Each row is a point on a landscape with many peaks, with its height.
From any point a climber steps to the highest of the 2 points nearest to it. It stops when none of these is higher. Distance is the straight distance between rows; heights are no part of it.
Z_519 (h 301): [-36 -40 -14  -2  22  -9   0  22  17   4 -30  -3   6  -8 -28 -12  -1  -9
   8  -7  -6  52]
Z_214 (h 249): [-39  -3  -6  16  20 -17   1 -10 -18  12 -25 -18   3 -13 -32  19 -25   0
  -3 -31 -12 -13]
Z_745 (h 581): [-33  -7   6 -13 -27  23  -1   2 -24  25 -26  26  24 -11  39  -9   4  -2
 -21  -2   6  14]
Z_364 (h 33): [-26 -15   7   8   8  -7  -7  12 -16  20   5   0   9  19 -56  16 -17  18
  11   6 -41  -4]
Z_100 (h 360): [-37  21  11 -21  11 -10 -24   6   1 -27   2  32  10  -5 -26  -2 -14   4
  25 -21  26 -44]
Z_670 (h 255): [ 30  -7  11 -17 -25  -1 -23   6  20 -23   4 -25 -17   0  39 -27  34  18
 -26 -24 -14  28]
Z_720 (h 436): [ 42   2 -17  11 -12  -7  -5   1   5  -5  -3 -31  -7 -19  46   0  37 -10
   8  -5   2  27]
Z_460 (h 717): [-13   7  -9  -4  25  -5   6 -15  24  -8  34  -4  18  -1 -23 -12 -43  25
  19 -18  34 -39]
Z_647 (h 516): [ 30 -10 -14  15 -26  -2   9   6 -29  -6   8  -1   4 -30  49   7  15 -19
 -17 -13  13  28]
Z_968 (h 318): [ 48   8 -17  -1   2   8  11  15  25 -23   6 -54 -24  18  25  -9  10  16
 -29 -23   2   2]
Z_481 (h 382): [ 13 -27 -16   3   2   1  27  24  18  14  -8  -1 -41   2  10   5 -25  -8
  -7  -8 -12  51]
Z_17 (h 97): [-30  19  -3  16   5  -7  -7   0  14 -13  15  -8  13  32  11  11 -10  37
  28  -4  21 -42]
Z_876 (h 501): [ -9  -6  31 -33 -18  23 -26 -18 -35  18   1  13  21 -23 -12  -7 -18  -6
 -11   0 -12 -32]
Z_191 (h 398): [-13  29  14 -24 -18  -9 -30  -9  -5 -16   1  51  -5 -29  -6  -2   7 -21
  12 -28  27 -47]
Z_926 (h 763): [ -6 -27  21 -20 -39   5  -5 -14   1   5  22  45  33 -19   2  -8  -8  -7
   2  18  -5  -5]
Z_865 (h 425): [ 16  19 -21  -3  -9  -6 -19  -1  27 -22  32  10  -4   0  18 -30  13  19
   8   7   8  21]
Z_743 (h 222): [ 28 -25  10  10  -6   8  13  12  -2  22   4   1 -24  25 -12  40  -4  -7
  23  38 -29 -15]
Z_385 (h 251): [ 38  14  -4  22 -10  -3  -3  -5 -12  18  15 -21   4  -2   9  13  25   0
   5  25  -8 -25]
Z_42 (h 275): [-22 -25   8   1 -13  -5  10  -8 -37  33  -5   2  -1  -9 -20  23 -25  -8
 -17 -27 -27  -2]
Z_376 (h 446): [  0  36  -1  -1 -10 -15  -8 -26 -13 -18  18  32   5 -28   8  -7  -9  -3
 -15 -35  25 -39]
Z_614 (h 257): [ 27 -15   4  11 -19   5  28   3   1  36 -22  22 -33  14  18  30  -6 -20
   2  21 -26  11]
Z_678 (h 50): [-22   7   0  12   4   1 -12  -4 -22   6  -2 -13  -1  25 -13  35   7   6
  10  17 -35 -23]
Z_471 (h 220): [ -8 -12   3  28   0  -5  17  14  24 -19 -19 -32 -20  36  20  31   5  10
 -12  -3  -4   4]
Z_588 (h 259): [ 29 -10  -4 -14 -11  18  -7  30   5  10 -24 -32 -39  19  26  14  12   0
  -2  -5 -47  11]
Z_999 (h 338): [-12 -36  -9   1  -5   1  23  25   0   4 -19   0  -5  -3 -15  16 -12  -4
 -14  -3 -13  36]
Z_934 (h 639): [  3 -17  -4  -1 -11  -1   8 -17   4 -11  32  34   5 -19   5  -1  -6  -7
   8  14  -2   3]
Z_761 (h 192): [ 23 -23  24   2   9   7  27 -16  -7  25   5  -6 -18  -1 -21  32 -25 -27
   3  17 -16 -26]
Z_493 (h 520): [ -3  20 -16  14   7 -10  12 -22  -5  -2  22   1 -10 -12  16   2 -33   4
 -24 -30  29 -18]
Z_721 (h 294): [-52 -17   0  14  29 -21  -8  12  15  -7 -30  10  11  -6 -40 -12  -8   1
  11 -14  18   9]
Z_508 (h 640): [-18  -4 -13 -32  18   1 -11   6 -22  -5   3  15  14 -27 -46  -2 -23   0
   1   5  -7  -6]
Z_941 (h 598): [-15  -5   3   5  14 -14  13 -29   3  -5  19   8   3 -12 -17   3 -42   2
  -4 -22  16 -20]
Z_47 (h 559): [-13  17 -20 -19  13  -1  -5 -19 -29 -21  -1  11  15 -14 -18  14 -11  -3
  -7 -16 -18  -9]
Z_123 (h 539): [-28 -30   1  -8  12  13  17 -10 -34  14 -14  11   5 -30  14   7 -34 -27
   3 -17  10  23]
Z_218 (h 302): [-21 -45   1 -13 -20   0  32  15 -20  42 -35  11  20  -7 -27  25 -17  -9
 -15 -22 -28  26]
Z_351 (h 493): [ -9  17 -25 -19  -9   6 -10   1 -40  -4  -5   9   7  -6   6   9   5  -6
 -24 -11 -26  25]
Z_719 (h 648): [-31 -24  18 -42 -37  17  16  -4 -15  21 -14  44  44 -21  12 -16 -15 -12
  -6  -2   5  13]
Z_700 (h 484): [ -9 -10  12   8  -5   9  -3  23  12   7   6  10 -13  23 -14 -17   2   8
  -8  38  -6  24]
Z_398 (h 479): [ -5  22  -3 -12  28   8  -8   4  36 -31  -8 -21   6  30  11 -23  28  11
   9  19   9   5]
Z_716 (h 298): [ 26   2  -9  14 -14  17 -11  13  -7  18  -1 -30 -30  14  18  13  12   7
  -4  15 -23 -12]
Z_69 (h 518): [ 29   1   7  19  -4  -9   3 -29  10   2  44  11   9 -13   3 -12  -5   7
  15  20  21 -25]
Z_208 (h 604): [ 16 -17  13   1 -41   2   7  -3 -22   0   7  30  18 -37  33  -7  11 -11
 -27  -9  25  13]
Z_426 (h 435): [  1 -12 -13  10  31  -3  34  -2   9  20  -9 -16 -29   0   3  10 -29 -29
   5   5   7  21]
Z_652 (h 526): [  6 -12 -22   5 -29  -7  -5  -2  14  -7  17  16  -1  -1  27  -1   5   9
   6  11 -16  35]
Z_705 (h 555): [  3  -1  14 -43   1  18 -20  -7 -23 -11   9  16  18 -37 -31 -14 -17 -12
  -2  -4  12 -40]
Z_26 (h 561): [-10  16  19  -2  19   9 -11  10   3 -10 -10   8   9  24 -25 -26  26  11
   2  36  12   1]
Z_154 (h 428): [  0  12 -29 -14   0   1  -2  11  -6 -19   5  -8 -11  13 -27   8   6  10
 -19   3 -37  29]
Z_754 (h 213): [ 30  18  13  24 -23 -13  -3 -16 -29  11   4  -7  17 -27  15   2  30  -7
 -13   2  12 -19]
Z_550 (h 376): [ 71   5 -25  -4   6   8   7   3  14 -13   7 -46 -21  -5  33 -14  32  -9
  -3 -20 -13  25]
Z_755 (h 71): [-15   7  11  21  -1  10 -17 -13 -12   9  18 -11  12  33  -6   4   2  25
  36  22  -3 -36]
Z_977 (h 232): [  3 -23   8   1  -7   7  -4  16  30 -15 -24 -34 -39  31  30  21  21   6
  -5  -9 -30  20]
Z_572 (h 300): [ 22  16  -2   1 -38  -3 -24   9   2  -7  -1   2   1 -24  46 -37  29   6
 -20 -21   9  53]
Z_966 (h 153): [ 27  13 -20   6  32   4  31   1  28  13   0 -24   1  53 -15  24   5  -3
  28  25  -7  -9]
Z_717 (h 263): [ 16  11 -15  14   1 -14  18   6  34 -25  15 -24  -8  29  19   6   1  22
 -17  -9  11   5]
Z_899 (h 354): [ 10  23   1  11 -27 -20 -24   1  16 -10   7  23  10 -27  30 -31  36   4
   4   9  14  23]
Z_10 (h 325): [-50   3   3   2  27 -16 -13  10  14 -26  -7  14  20  12 -41   4  -8  20
  32 -14   9 -19]
Z_902 (h 17): [-16 -21  25   5  22  -4  -3  -5  -5  12  15  -6  12   3 -65  -1 -23  12
  20  -2  -6 -28]
Z_197 (h 416): [ 25  15 -20 -11  22  -4  -5 -12  38 -37  -6 -29  15  14  36 -17  31   2
  18  -4  19  16]
Z_552 (h 287): [ 21   1   0  17  -9  10  18  -7   1  25 -22  -4 -31  14  43  16   5 -28
  -4  14 -15  39]
Z_284 (h 126): [ -3  26 -18   8   5  -9 -14   5  11 -30   5  -3  25   0  24  -2  21  20
  22 -10  34 -30]
Z_260 (h 184): [ 37  29  10   3 -16 -21 -16 -19 -28  -9  11   9  26 -56   0 -13  34 -15
   5  -5  20 -33]
Z_523 (h 215): [-15  10  -7   6  32  -6   7  15  -1  -6  -9 -22  -5   3 -29  -6 -10   7
 -21   3  13   3]
Z_946 (h 485): [-21 -32   7   2  28   1  20  -9  -1  27 -15  -1  -5 -19 -24  -7 -29 -28
   7   6  11   8]
Z_536 (h 221): [ -7  19   3  12  11 -14  12   9  21 -25  -4   1  -6  19 -10   1   2  17
 -33   0  25  -1]
Z_569 (h 186): [  9   0  -9   3  34   5  26  16  11  -2  12 -24   5  23 -36   7  -5   8
   2  20  -2 -10]
Z_769 (h 320): [  7  17 -18  -5  15  14   0 -17   6  13 -18 -15 -38  19  27  -3   5 -21
   5   5 -23  39]
Z_521 (h 157): [ 17  22  16   3  -9 -24 -20  -3  -3 -16  14  11  31 -24   9 -11  39   2
  30   2  36 -44]
Z_553 (h 364): [ 18  15 -14   8  12  11   3  -9  37   9   3 -27 -39  38  21 -11  -2   3
  12   5 -20  17]
Z_792 (h 455): [-30  14  25 -21 -11  11 -20   7 -25   2 -24  20  16 -13 -10  -1  13   2
 -16   7   7 -30]
Z_573 (h 494): [ -4  26  34  -4  -4   7 -25  11  -8   6  -8  35  14   7 -13 -20  26   0
 -12  27  21 -25]
Z_281 (h 3): [-14 -11  40  -3  18   7  -5  -9  -2  -5  24  19  22  17 -55 -13  -9   9
  31  22  12 -27]
Z_182 (h 420): [ -9  16   0  19  15   2   7   5  28  23   3 -10 -32  39 -13 -12 -15  12
   0  16  -9  19]
Z_354 (h 596): [-20  -7   3  -4   6  21  -2   2 -20  10 -27  -2  -3 -11  27 -12 -10 -20
 -16  -3  16  21]

Where does a climber stop that starts at each point below?
Z_678 => Z_716
Z_42 => Z_354
Z_743 => Z_26
Z_721 => Z_460
Z_572 => Z_926

Call two points neighbours if one is among the 2 nearest of the other. Go from one point of each pair to the other, from neighbour to neighbour, staying as high as possible. Name the lowest point that can't be avoided.
Z_460 and Z_354 => Z_721
Z_716 and Z_354 => Z_385
Z_508 and Z_26 => Z_792
Z_926 and Z_354 => Z_745
